Each row is a point on a landscape with many valleys, with its height.
From any point a ball rolls to the lowest of the 2 points nearest to it. It stops when none of these is lower. Distance is the straight distance between rows; heights are no part of it.
<932> h=138: [146  50 159 127 119 138 128 104 131 113 122  88 106  62 169 159 187 142
 152 132 127  46  98 125 151 146 103 153 120 155 101 131 123 150 145 140]
<1434> h=441: [128  83 122 146  73 121 123 211 151  96 177  76  76 125 131 133 127 125
 124 136 146 147 182  93 125  40  87 130 110 153  89 116 152 131 155 102]
<280> h=297: [136 137 127 123 130 124 104 118 104 127  97 147 138 142 124 147 155 132
 148 106 112 136 125 130 156 196 139 117  91 118 130 154 112  99 109 104]
<1323> h=391: [130  98 127 104 118 136 190 169 148 143 163 131 143 122 141 140 102 107
 152 153 163 150  74 148 107 126 122 126 152 126 105  99 152 176 116 175]
<111> h=262: [125 153 134  90 129 117 109 118 111 119  68 177 201 187 111 143 116 125
 138 123 104 134 133 101 147 190 131  89  99 132 170 150 123  95 106 102]
<1357> h=258: [122 136 109  88 170 112  89  95 103 121 106 150 247 166 102 126  58 155
  92 113 103 138 188  83 191 131 129 107 142 137 154 103 132 101 122 131]
<704> h=275: [107 134 154 142  90 143 133 127 132 142 110 116  91 186 132 143 136  93
 160 115 114 110 123 153  62 144 162 141 130 116 128 138 111 153  65 166]
<791> h=190: [ 69 165 132 129 112 166  95 116 107 130  88 167 120 127 133  69 121  70
 127 113 117  93  61 179  59 172 150 130  97 112 143 136 102 136  81 112]
<1286> h=459: [123 118 141  98 140 173 114 105 178 122 122 148 183 139  80 130  82 117
 124 132 122 162 110 167 105 182 130 146 160 150 170  90  99  86 145 109]
<907> h=575: [110 163 120 136 147 164 114  75 118 109 101  82 117  74 165 137 157 123
  72 123 137  70  79 144 113 108 122 130 124 143  87 141 117 172 170 107]
<1370> h=324: [ 94 139 129 139 149 117 122 103  99 151 107 189 158 101 146  89  98  76
 129 124 141 111  60 145 102 199 124  74 103  86 132 121 133 132 107 101]
<1148> h=260: [152  95 132 121 110 146  84 127 122  89 133  97 107  89 112 146 167 143
 139 131 132 124 165 108 183 144 103 140 120 154 139 125 136  87 147  89]
<938> h=201: [124  83 160 113 112 157  92 125 150  79 144  87  97 103  82 160 142 130
 133 150 140 151 182 118 112 107 104 153 146 159 158 103 130 108 134 107]
<107> h=462: [110  66 146 132 153 140 154 125 111 165 150  95 124  74 165 136 142 125
 129 142 134 126  55 165  83 123 134 152 137 100 117 126 115 164 107 171]
<1166> h=224: [111 117 118 155 142 127 119 114  85 171 111 103 100 130 165 136 137 138
 112 112 111 111  96 136 106 132 169 134 119 113  84 154 103 154 103 154]
<1727> h=478: [133 106 124 140  81  89 106 214 149  77 163 127  66 155 127 115 132 144
 127 152 138 146 210  57 136  37  90 112  97 163 115 137 178 121 141  82]
<1061> h=509: [115 134 159 123 135 150 156  98 155 132 150 111 115  95 117 133 131 116
 115 147 165 152 117 148  83 127 137 144 157 106 159 137 133 116 124 126]
<816> h=485: [133 103 142  82 136 140 117  75 197 134  93 175 207 180  77 135  71 125
 135 125 114 123 145 154 131 214 122 138 153 151 179  95  99  68 138  96]
<1538> h=334: [117 147 138 110 160 150  82  53  90 116 110 132 200 111 113 146 108 134
  88 122 139  78 108 131 141 155 122 100 132 156 134 121 150 125 123 107]
<644> h=251: [114 106 109 145 137 104 127 137  94 155  78 150  88 145 162 128 150 115
 136  98 127 101  79 152 111 185 165 132  95 120  57 148  75 169  97 141]
<911> h=345: [120 141 123 126 131 126 142 130 125 147 132 190 170 124 130  89  85 101
 146 134 134 159  81 134 124 186 127  80 116  95 162 113 143 102 125 113]
<66> h=431: [139 164  86 127  76 127 142 149 112 162 117 149  86 138 151  93 135 134
 154  96 144  68  91 147 141 113 176 128  81 100  80 150  94 150 128 150]
<1328> h=186: [111 204 117 105 192 112  96 135  73 145  97 150 189 157 113 117  78 129
 100 147  94 194 123 117 123 146 121  95 114 115 168 132 112 127 117 146]
<1574> h=375: [167 116 110 116  92 108 128 181 118 124 115 167 175 189 131 137 118 150
 147 132  81 177 145 110 200 160 131 151 119 137 168 131 155  62 120 137]
<993> h=466: [ 89 135 157 131 113 189 145  92 154 151 129 102 132 103 147  95 128 110
 103 136 131  78  52 179  57 119 156 180 154 118 149 133 122 140 103 166]
<304> h=598: [110  50 124 118 128 151  79 111 104  99  96  80 157 127 145 154 144 135
 126 126 119  58 149  78 185 143  99 121 139 141  89 128 161 140 137 115]
<1117> h=412: [122 161 120 112 179 130  98 124 117  96 141 123 136 122  89 112 100 162
  87 153 118 200 179  84 141  83 122 102 151 144 169 115 153 112 154 114]
<46> h=279: [ 87 149 125 154 206 156  88  62  71 149  94  79 136 105 162 120 147 114
  55 145 118  96  88 146  94 118 136 160 142 135 122 142 132 163  93 126]
<206> h=313: [153 130 127 130 178 131  86  57  97 116 136 123 192 102 115 118 124 156
 102 111 136  99 149 120 196 139 106  90 153 141 151 112 172 108 147  98]
<1334> h=323: [123  50 106  95 144 132  97 142 175  92 147 134 159 150  77 134  83 162
 127 140 117 161 196  91 184 107 112 156 195 164 135  68 160  99 150 117]
<31> h=576: [114 147 112 135 138  79 176 139 135 170 119 165  56 108 119  93 167 118
 113 112 187  97 138 165  94  76 156 166  88  73  66 147  36 161 124 121]
<1595> h=504: [111  92 125 131 126  80  94 216 136  84 151 137  86 167  98 103 104 163
 115 161 113 174 223  38 124  52  95 102 122 146 133 133 195 113 143  96]
<1257> h=645: [112 215 120 125 124 157 146 119 136 138 150 163 136  94 104  59  89 129
 120 134 152 144  77 167  97 105 151 115 120  99 170 112 129 135 132 142]
<718> h=449: [128 196 123 140 189  87 120 139  96 130 140 124  86  99 120 115 141 144
  87 135 124 210 170 113 111  73 122 114 104 111 152 158 111 124 138 105]
<1067> h=588: [122 192  97 181 180 136 106  94  96 112 126  82 100  87 158 111 144 125
  78 110 132  84 117 128 125  62 119 112 131 128  84 133 125 174 180 101]
<90> h=464: [122 138 127 125  72 157 126 169 125 122 140  87  80 140 116 152 137 112
 142 124 135 136 138 157  74  66 144 170  97 130 117 125  87 166 103 162]
<61> h=90: [139  45 192 119 102 152 128 110 145 121 148  79 116  74 132 154 166 130
 172 130 115  69 104 151 103 151 109 161 144 158 131 113 119 143 124 174]
<205> h=390: [157 189 104 109  88 130 132 194 125 108 111 155 124 155 126 121 143 154
 157 127  88 173 135 103 150 112 154 112  83 140 161 170 105 103 151 124]
<735> h=221: [100  97 152 136  77 142 163 133 140 158 109 115  84 144 143 107 156  74
 176  91 111  84  91 175  71 169 136 130 120  93 104 131 106 156  77 157]
<21> h=535: [112 157 138 134 134 128 167 106 137 152 131 142 107  93 143 114 141 115
 130 132 163 127  94 155  96 143 146 114 128  78 125 148 129 139 118 124]
<1431> h=599: [108 149 115 169 168  89 162 113 118 183 116 118  66 110 159 107 158 121
  86 110 160 116 122 153  86  89 155 163 114  78  69 158  55 162 123 127]
<1395> h=395: [152 163 121 140 136  91 166 150 135 159 164 169 130 122 114  75 116 153
 133 130 113 214 133 122 146 145 140  98 119  91 180 126 148  79 136 136]
<901> h=540: [107 206 117 147 135 112 165 103 136 157 109 162  87 121 135  73 149  97
 133  95 141 117 113 156  94 132 151 104 102  49 121 161  97 132 119 104]
<1063> h=580: [134  69 142  94 107 133 103 100 119 100 103 115 172 158 136 187 136 128
 154 137 138  72 161  96 183 160 118 130 144 152 114 121 166 139  98 139]
<1642> h=353: [128 168 125 122 151 129 116  86 103 123 123 145 147 122 146 149 113 143
 111 151 157 108 114 107 150 143 147  93 132 129 124 138 158 145 129 128]
<434> h=379: [141 136  73 139 114  99 100 182  92 127 139 110  48 129 164 123 126 154
 124 123 150 109 154  96 136  46 159 138  94 128  69 143 105 165 159 133]
<565> h=432: [109 107 145  88 110 153 139 137 194 101 111 167 163 168  86 151  98  79
 166 146 120 165 117 168  88 188 111 146 158 150 166  82 109 126 118 133]
<1545> h=493: [156 116 131 103 100 162 145 132 186 109 168 168 147 116 117 122  91 153
 146 157 155 137 102 128 162 146 140 141 165 170 149  94 155  95 148 134]
<626> h=294: [ 93 125 100 177 204  98  85 124  99 102 109 103  87 109 140 129 142 129
  84 140 149 104 181  78 133  87  96 103 145 103  80 152 145 163 171  76]
<733> h=232: [159 213  96 148 199  93  86 104  62 129  94 136 183 128 140 132 120 129
  95  94 111 121 113 130 176 138 102  78  96 150  99 127 126 143 137 104]
<999> h=252: [101  86 141 131 127 148 120 112 104 143  94  69  98 142 163 171 160 116
 115 123 114  94  91 146  89 139 139 151 127 146  81 139 109 180  92 154]
<1589> h=163: [119 191 115 141 177 156  90 116  79 144 116 103 172 142 113 127  93 123
  91 115  94 176 123 133 117 130 138 119 130 123 139 127 115 110 125 137]
<1040> h=463: [164 108 125 145  50  89 179 185 143 148 200 126  91 162 130 134 125 151
 160 124 139 137 176 125 125  52 139 150 111 137 116 116 147 133 110 173]
<823> h=292: [113  95  98  88 167 135  94 105 161 115 128 129 209 160  94 138  60 151
 102 121 108 155 188  98 189 124 125 144 190 153 140  80 135  95 156 118]
<1163> h=516: [150 117 158  98  93 155 139 110 162  95 160 150 127  80 125 133 127 149
 150 154 177  91  94 134 138 149 135 135 149 158 144 119 156 124 137 139]
<1647> h=537: [152  86 106 108 123 118 120 162 102 117 142 144 147 126 138 156 121 150
 141 155 142 148 133 101 190 135 126 126 127 144 119 116 175 125 112 142]
<1059> h=525: [112 105 148 121 140  77 111 175 143  95 154 134 105 158  83 114 110 170
  96 155  91 213 227  49 113  52 120 115 143 152 174 130 157  86 147 106]
<909> h=225: [ 74 188 115 148 144 149 110 111  90 169  86 136 107 133 156  64 128  80
 101 132 127  97  67 176  61 140 167 157 113  98 136 149 109 153  68 137]
<1315> h=418: [162 182  97 151 121 109 153 153 116 158 145 136 135 120 138  94 132 141
 129  97 113 179 118 130 168 137 135 112  94  91 140 144 135  80 151 127]
<1487> h=325: [ 83  71 161 107 144 149 108 114  98 143  97 136 174 105 132 136 117  78
 121 134 126 102  42 173  71 202 113 137 123 126 126 118 119 144  70 130]
<330> h=293: [131 115 112 166 191 126  99  70  93 114 116  91 162  96 158 124 145 145
  88 113 125  72 136  97 191 122  93  90 151 125  99 128 175 141 176  87]
<1501> h=526: [121  95 148 131  93 106 197 129 149 190 158 126  73  94 137 111 161 127
 153 121 165  83 109 177  74  79 140 145 113  65 105 139 103 157 107 153]
<1204> h=550: [104 116 113 105 106  99 200 143 142 191 118 156  62 109 122  92 161 102
 142 116 188  66 102 182  84  76 136 144 100  52  74 132  82 180 117 136]
<645> h=473: [122 186 112 140 161 100 122 139 106 124 123 144  69 105 134 133 157 135
 111 135 150 163 147 130 105  90 151 135  92 107 115 160  79 148 125 103]
<1344> h=302: [ 97  76 139 127 120 125 133 120 108 158  98 158 160 119 165 122 114  80
 141 115 127  75  41 140 100 215 119  94 106 112  99 127 128 136  87 114]
<1206> h=147: [ 88 143 129 134 160 187  71 100 128 101 116  75 145 158  99 143 104 114
  90 140 108 145 164 116  97  96 134 166 179 147 153 121 121 108 127 123]
<552> h=536: [155 145 125 117  93 152 142 118 145 107 142 130 108  66 141 128 153 145
 134 141 173  95  92 135 164 131 124 130 114 145 112 137 141 128 155 108]
<1118> h=472: [146  39 142 148 124 118 157 150 120 162 181  99 137 107 140 156 134 144
 146 128 116 151 119 126 142 137 131 150 153 113 119 116 152 112 124 172]
<450> h=335: [109  99 107 159 151 110 117 111 121 101  90 104  57 124 178 146 173 127
  92 129 156  52 144 102 113 101 143 150 127 139  44 148  80 191 159 116]
<990> h=451: [110 140 148 101 153 116 132 121 163 117 115 154 142 194  84 155 114 148
 130 151  98 198 184 107 101 123 154 138 172 128 197 131 116  98 121 140]
<866> h=518: [130 168 136 161 103 157 174  84 143 181 132  90 105 106 140  85 153 135
 116  69 116  74  92 160 111 114 145 127 116  85  98 157 105 115 136 134]
<1310> h=277: [120 153  97 163 222  85  77  95  66 113 116 108 135 110 132 113 135 139
  88 112 121 118 178  86 183 107  91  79 148 102 101 132 168 148 161  96]
<97> h=387: [128 171 103 105 135 157 103 159 149  99 121 149 171 175  96 137  79 159
 120 136  75 184 146  96 150 105 150 132 142 174 161 116 104  93 171 133]
<307> h=498: [140  78 135 150 103 103 169 135 137 171 164 110  73  67 147 132 175 146
 143 117 156 103 119 154 119  83 136 158 101  99  89 135  93 139 127 133]
<151> h=430: [122 198 116 120 201  91  90 152  86  97 131 123  98 125 111 108 122 150
  83 157 102 195 192  70 117  50 109  88 126 136 168 163 136 134 154 107]
<1188> h=259: [134 129  84 129 181 103  79 132  75 104 119 123 159 128 125 109 122 157
 104 122 121 130 195  67 214 111  99  91 135 111 126 136 188 116 148  94]
<1157> h=560: [151  66 151 119  90 128 135 125 120 123 110 104 158 158 149 190 153 104
 171 128 120  75 122 133 164 187 103 139 130 160  98 123 151 148  92 162]
<736> h=436: [147 132 102  90 134 113 145 147 211 137 117 203 176 186  96 117  76 170
 133 147  82 196 131 112 179 153 135 143 162 179 174  92 124  81 170 106]
<1388> h=374: [158  87 104 136  92  94 190 175 139 146 123 166 101 121 176 110 169  86
 188 124 159 116  91 159 165 175 111 138  96  85  91 137 129 150 105 121]
<1437> h=674: [144 247 115 150 152 128  98 111  85 131 120 166 143 137 119  93 109 138
 126 100 102 126  91 151 121 121 147  84  91 128 157 140 111 133 133 129]
<814> h=404: [182 160 105 122 134  94 125 167  96 130 116 165 181 160 126 103 130 166
 113 121  66 197 147 109 208 135 117 124 112 133 195 153 156  52 158 117]
<436> h=256: [ 77 178 140 126 166 153  96  77  94 147  82 128 144 140 148 118 123  94
  78 159 137  93  74 153  72 157 155 152 137 126 139 151 140 152  63 136]
<827> h=392: [121 182 131  83 196 136 127  91 150 104 118 163 172 141  85 113  85 150
  81 178 136 198 147 110 129 114 127 103 171 160 190 109 150 124 146 121]
<451> h=249: [158 211 115 176 201  95 119  88  90 149 106 126 160 120 147 113 137 108
  92  67 110 130  84 169 145 153 109  83 109 124  95 120 114 140 137 104]
<1133> h=373: [125 185 132 103 148 129 134 105 132 120 136 178 148 141 116 122  82 153
 119 177 150 157 118 100 139 133 149  90 147 142 162 118 159 129 133 144]
<1600> h=499: [131  99 137 135  87 119 135 158 120  96 157  92  69 123 116 180 158 109
 148 144 154 123 167 146  86  72 102 153 109 165 112 118 119 198 108 144]
<490> h=465: [161 117 122  99 115 137 158 133 234 127 144 199 156 156 101 112  76 152
 159 150 123 160 114 144 162 170 126 148 169 175 165  85 130  76 165 109]
<1688> h=429: [138 160 116 112  79 147 131 179 130 111 129 119  93 134 116 141 148 129
 157 122 128 159 129 136 120 107 146 138  87 123 123 140  94 131 123 132]
<854> h=337: [160  89 148 127  56 123 184 160 167 142 129 130  98  95 151 116 176  91
 199 113 145  89 101 166 150 175  99 147  98 101 111 134 123 132 116 136]
<677> h=506: [117 211 117 129 138 102 156 149 133 134 116 170  74 116 107  91 163 126
 132 115 135 168 143 149  89  87 142 119  73  76 150 173  67 132 129  96]
<1461> h=402: [137  91 137 113  74 142 146 166 159 109 124 164 174 180 102 150 107  86
 198 126 109 130 115 158 123 196 105 135 131 161 141  86 123 132 104 157]
<869> h=409: [161 106 134 139  72 104 159 180 178 113 174 142 108 175 100 149 125 152
 170 131 105 177 179 117 134  98 137 159 142 160 151 104 140 102 122 161]
<157> h=352: [111  79 162  92 138 170 102  98 119 120  93  86 158  74 121 163 149 104
 113 131 131 110  72 162 106 189 105 150 125 148 114 127 109 134 120 122]
<1672> h=538: [159 100 154 127  77 130 212 157 215 126 191 111 113 132 114 158 114 120
 159 141 154 141 150 144 108  91 102 161 167 162 120  96 142 140 132 160]
<568> h=519: [138  79 143  56 145 121 128  81 209 114 111 168 179 170  80 163  94 140
 147 141 123 140 182 139 156 178 126 154 190 160 171  88 120  99 129 118]
<512> h=165: [120  83 189 131  83 146 169 106 160 159  97  92 104 106 165 117 171 107
 165 101 100  57  73 160 102 196 116 132 113 130  98 143 104 137 105 155]
<244> h=407: [130 122 102 126  77 113 123 202 124 121 169  95  55 124 142 131 121 138
 124 133 168 117 167 103 118   6 128 134  89 144  79 129 125 167 143 126]
<1303> h=248: [145 140 141 154 117 152 147  91 140 164 117 119 178 129 152 112 122 113
 128  94 121  99  77 144 145 200 124 102 119 114 118 139 138  84 133 113]
<1748> h=494: [103 160 153 142  85 190 156  94 157 160 124 101 123 116 122  80 124 104
 127  88 116  89  76 177  80 137 145 142 130  97 131 132 102 107 121 144]
<135> h=230: [100  83 153 120 116 177 104 118 113 110 109  63 126 147 131 178 144  96
 123 146 110  96 116 152  75 127 123 176 159 163 116 113 126 179  77 173]
<1604> h=445: [150 113 118 155 117 107 154 154 111 166 170 102 114 109 147 132 133 146
 124 117 126 174 134 117 152 121 141 136 122  94 109 127 144  95 139 150]
<1284> h=372: [159  86 127 132  77 115 157 183 132 128 133 147 145 177 119 155 143 103
 192 119 112 162 136 148 146 185 110 136 119 130 138 112 140 121  94 157]
<122> h=300: [ 97  95 133 176 154  94 117 134 141 117 145  76  79 101 151 143 145 118
  90 149 170 121 184  84 114  71  92 110 133 107  88 152 146 143 166  62]
<1464> h=435: [158  88 109 170  78  56 112 188 103 124 161 117  57 146 154 149 164 148
 146 115 124 128 199 105 156  81 129 160  92 126 100 147 137 113 124 122]
<1623> h=218: [104  80 155 156 148 146 118  79 119 145 134  67 130 131 145 159 135 138
 107 124 114 106 145 100 118 125 139 130 169 109 114 135 146 116 122 143]
<1476> h=405: [125 101 150  59 140 151  96  97 134  91  89 117 170 130  85 172 139 121
 126 139 143 158 164 131 142 177 116 124 134 140 166 119 122 115 114 102]
<1112> h=146: [122  52 180 116 117 164 100 101 151 106 148  72 124  96  98 163 140 126
 144 140 130 106 146 136 109 138 111 164 175 153 142 104 127 113 128 146]
<985> h=553: [152 102  89 120 123 118 124 158  95 123 111 114 142 147 179 176 135 126
 130 149 142 123 120  99 200 141 114 127 118 138  77 140 162 146 130 125]
<397> h=242: [ 96  95 129 194 177 115 109  93  88 167 141  58 103 120 163 124 129 148
  79 113 102 103 152  90 110  88 133 112 157  94  99 146 148 133 148 136]
<226> h=336: [154  87 134 121  90 121 114 143 117 134 113 137 161 162 115 156 147 131
 170 111 103 147 139 124 173 198 127 138 110 126 147 129 134  78  96 136]
<1184> h=597: [125 106 152 112  82 156 169 134 201 129 169 169 128 112  96  81 107 111
 180 122 146 141 102 168  97 158 139 132 160 105 174  95 120  94 134 136]
<177> h=208: [143 224 104 101 190  96  82 125  59 120  96 155 203 155 125 127  87 149
 102 132  88 153 137  99 167 126 111  66  99 151 155 139 127 129 142 133]
<1115> h=661: [130 244 105 118 125 131 145 152 118 131 119 187 130 132 116  56 106 133
 139 124 109 159  98 140 110  99 147  76  88 101 175 147 111 135 149 130]
<1593> h=406: [152 184  72 143 114 109 142 145 107 154 137 137  71 110 146  94 148 162
 122  97 153  85 131 134 153  65 168 137  86 107  71 156  82 143 155 129]
<1508> h=331: [138 178 101 164 136 131  70 154  98  88 147 105 108 135 116 109 120 154
 114 103  82 129 190  81 141  70 127 111 123 134 141 154 142  90 172 107]
<69> h=108: [120 184 127 170 177 155 135  85 104 173 137  84 143  90 136  89 127 107
  82 103 122 145  76 183  89 109 132 138 139  94 134 130 118 132 121 136]
<255> h=481: [107 136 147 116 150 169 116  88 137 136 113 128 173 122 108 127 102  98
 111 136 138 150  88 164  88 179 132 136 154 122 164 120 123 107 111 117]
<518> h=413: [123  96 135 110 154 137 168 138 159 128 171 113 140 113 136 149  79 134
 111 176 165 164 108 105 126 100 126 129 187 142 112  94 172 149 136 163]
<95> h=559: [119 156 123 121 121 143 153 107 145 120 131  97  86  71 155 142 163 125
  96 133 177  87 109 131 116  79 128 141 117 120  88 146 111 166 160 110]
<670> h=370: [146 166 111 134 122  97 158 153 132 145 123 210 178 153 131  54  96 131
 143 142 103 185 109 115 169 170 122  72 113 106 203 127 157  79 145 110]
<1125> h=497: [167 128  84 121 140  76 138 182  99 120 136 176  72 106 156 117 152 167
 127 159 155 172 137  97 202 109 132 131  87 137 100 138 144 139 124 113]
<1244> h=443: [112  73 153 127 163 129 120 101  98 134 160 120 113  61 144 146 138 148
 125 167 156 111  88 138 110 114 143 141 155 118 126 123 146 165 115 155]
<1190> h=632: [148 138 119  98  61 103 196 182 148 126 142 147  63 133 102 134 168 103
 176 123 176 118 144 171  94  81 102 134  76 120 103 130 109 194 100 139]
<640> h=470: [148 106 116 152 131  97 162 148 114 172 185 126  85  58 144 105 150 161
 120 124 158 151 120 136 153  92 139 140 103  97  99 130 118 126 138 129]
<227> h=517: [143 136 104  98 145 103 123 165  87 128 131 174 125 104 130 133 121 155
 133 173 150 184 106 110 172 144 133 101  93 131 123 121 149 149 117 134]
<942> h=396: [133  65 126 162 101  93  93 166 105 118 170 111  88 139 121 150 139 159
 139 126 112 133 202  81 147  89 132 139 132 125 130 127 168  98 126 133]
<1306> h=287: [150 194 139 118 140 124 100  88 112 121  72 163 214 183  97 114 118 121
 122  90  91 120 124 129 137 188 110  73  92 147 183 148 113  79 125  80]
<1532> h=543: [164  68 148 124  95 135 163 145 118 106 141  97 151 144 120 190 159  94
 179 130 120 103 143 152 135 170  72 145 138 179 109 112 149 194 111 174]
<1660> h=523: [162  83 135 136  78 126 152 170 126  93 163  99 104 134 110 183 159 114
 171 138 136 125 173 138 131 116  81 146 129 183 117 106 146 179 115 159]
<1196> h=425: [196 162 114 136 138 109 108 113  96 130 108 167 199 155 128 103 137 151
 125 103  94 153 137 137 214 168  99 108 100 136 193 142 152  57 141  87]
<961> h=410: [147 181 106 100 126 138 118 144 165 115 101 190 212 187  88 113  77 158
 119 137  78 175 118 112 158 140 134 109 129 178 188 116 100  83 180 113]
<1193> h=171: [130  81 143 147 143 129 102  75  99 126 114 126 114  77 160 140 180 161
 128 120 127  44  97 120 165 167 138 134 124 150  89 143 120 141 133 116]
<1162> h=505: [163  53 159 137  93 138 186 146 186 138 191  81 132 112 135 155 133 128
 165 129 131 127 129 138 129 120 100 163 175 145 125 105 140 115 143 169]
<78> h=311: [116 171 140 137 117 141 102 103 113 132  73 167 175 152 120  95 114  74
 123  78 101 109  91 143 103 214 105  74  77 134 146 135 108  89 111  61]
<1276> h=280: [132  85 161 133  57 142 174 150 170 133 134 122 111 131 124 105 152  55
 210  95 118 108 116 171  93 191 100 126 122 101 139 105 123 130 104 152]
<1478> h=266: [164 190 119 182 150 117 148  85 114 173 114 109 168 139 162 106 137 115
 105  62 103 108  87 148 159 168 118  90 116 115 101 142 142 104 140 107]
<699> h=301: [140 155 111 160 120 147  65 130 110  75 124  94  82  99 117 124 166 144
 125 109 120 100 178  93 162 100 107 125 108 149 119 152 119 108 174  72]
<923> h=276: [130  81 109 138 110 102 137 154  88 165  99 147 137 157 173 143 128 100
 160 117 126 100  68 143 129 192 143 110  98 114  79 127 129 173  92 155]
<567> h=359: [139 214 103 126 124 151 107 165 116 101 135 119 126 153 118 122 106 151
 122 117  84 169 150  96 127  80 155 111 111 140 147 160 106 104 162 134]
<1749> h=312: [113  99  89 154 170 111 101 124 101  98 104 115  90 100 167 149 158 137
 100 146 159  82 142  76 169 112 116 120 137 130  59 140 135 172 171  91]
<323> h=487: [122 112 156  83 141 139 129  91 215  97 120 149 131 170  77 163 111 138
 132 163 129 166 183 136 105 141 136 157 195 160 194 101 115 105 135 116]
<1634> h=213: [148 106 163 138  88 159 141  99 153 153 110  80 134 119 151 135 154 120
 147  96 111  90 102 139 143 197 118 136 124 128 107 145 121  92 123 134]
<496> h=643: [134 106 149 167 149 117 164  89 153 149 115  73  90  76 163 141 194 119
 104  96 133 105 130 135 131 147 110 154 116 106  81 159  75 120 154 101]
<1229> h=567: [135 112 158 104  81 141 214 152 231 130 179 151 114 127 102 109 108 105
 174 133 163 142 119 164  89 122 115 154 166 130 145  89 132 130 126 152]
<1237> h=369: [115 111 123 114 103 144 168 159 146 147 142 161 163 119 150 110  86  88
 161 135 152 133  57 147 115 169 132 102 129 102 118 103 148 139 118 145]
<73> h=376: [110  78 147  80 157 154  88  90 111  98  98  93 153  83 113 178 160 116
 116 141 155 118 132 128 139 161 101 140 136 143 119 129 130 145 119 102]
<1168> h=619: [110 123 135 201 183  92 152  83 128 155 129  87  72  89 162 121 180 127
  70 102 133  99 146 136  99  83 135 160 121  95  70 154  62 143 145 101]
<1211> h=357: [131 138  81 172 126 122  65 163  72 122 140  91  82 138 155 117 118 153
 116 105 102  94 164  76 149  76 152 122 114 120  85 154 134 129 165 134]
<85> h=184: [ 90  86 133 134 150 156  87 102 138 118 129  81 149 169 106 162  94 132
 112 125  98 123 184  88 123 110 140 150 194 127 122 106 141 108 124 148]
<1068> h=333: [126 138 145 135  94 126 117 132 135 114 127 114 101 197 117 176 128 130
 152 122 100 136 178 108  94 116 167 137 141 130 136 141 119 118  95 167]
<522> h=153: [104 187 138 117  94 156 102 111 121 106  92 180 126 139 118 112 126 112
 142 121 123 100  88 150  91 170 159 108  90 123 161 145 110 129 108 116]
<309> h=433: [134 117 138  60 145 152 107  84 156  70 113 133 169 132  85 145 117 150
 109 154 151 145 191  99 160 137 116 112 161 165 179 114 150 106 147  87]
<749> h=428: [100  68 145 129 167 125 129 124 106 136 169  98 112  95 155 142 103 144
 112 185 156 121 120 105 101  73 132 132 179 126 119 107 172 178 125 172]
<1224> h=183: [ 95 149 121 139 132 193  86 131 116 112 126  56 117 133 133 149 112 103
  92 148 124 136 127 126  83  75 141 175 151 138 121 125 114 140 125 142]
<865> h=625: [117 144 130 120  94 151 167 151 158 148 170 169 111 104 100  75  92 132
 152 136 154 158  95 160  97 102 154 128 127  92 156 106 123 118 115 158]
<146> h=199: [134 144 113 173 151 119 109  87  90 143 114 112 100 120 163 128 156 150
 104  98 115  83 118 115 152 140 153 120 118 129  71 154 113 141 139 122]
<420> h=137: [119 215 114 153 183 153  97 109  86 136 133  97 135 101 125 103 116 113
  82 138 124 168 108 157  98  90 132 140 131 120 154 129 119 139 120 132]
<306> h=438: [ 97 107 163 110  97 175 154 115 183 126 135 123 152 128 140 129 104  87
 137 141 136  76  54 184  58 148 137 173 175 141 135 107 125 158 111 179]
<359> h=268: [ 98 116 126 175 147 117 127 126 117 146 145  56  81 117 172 143 127 122
  85 139 149 120 156  94  93  48 127 129 139  99  85 146 130 152 160 117]
<1255> h=191: [119 149 158 108  85 148 105  95 141 101 108 181 140 153 105 139 124 134
 165 140 130  92 118 129 116 176 163 113 123 147 163 129 132 116 104 138]
<595> h=601: [127 132 149  95  64 121 226 177 193 138 163 145  93 138  99 114 136  94
 170 134 175 149 136 162  76  80 107 126 120 102 132 111 133 151 100 140]
<469> h=411: [124  90 154  99 117 145 187 139 184 115 158 138 161 134 130 167 103  94
 159 152 156 115  85 161  87 147 111 145 189 157 125  93 152 184 122 181]
<997> h=356: [145  61 128 128 117 111 117 158 152 100 168 140 120 149  94 138 112 167
 136 145 116 170 198  80 168  93 124 149 166 162 147  96 173  85 131 137]
<1457> h=471: [170 121 105 135 101  66 126 192  99 111 144 163  64 135 143 138 167 169
 152 139 125 163 169  98 175  94 142 141  83 133 129 155 137 116 118 123]
<391> h=423: [135 135 144 122 143  86 157 139 159 142 150 166 125 161  92 118 109 171
 120 152 106 221 176  96 125 119 156 121 158 123 193 118 145  81 135 144]
<525> h=231: [106 138 143  98 102 132 117 113 153 114  84 215 201 192 101 134  72 103
 151 142 123 100 108 110 109 193 135  93 122 140 173 111 129 102 108 116]
<1486> h=233: [129 158  96  97 175 104  61 118  61 111 104 140 203 155 113 125 100 161
 105 111  85 138 187  79 196 120 126  92 117 131 150 135 143 108 130 122]

For each start below, name the point where the ball stops.
<1115> -> <1604>
<1461> -> <522>
<1388> -> <61>
<1647> -> <69>
<814> -> <522>
<1244> -> <1344>
<1168> -> <1604>
<866> -> <1344>
<151> -> <69>
<1040> -> <69>
<1310> -> <69>
<323> -> <1344>
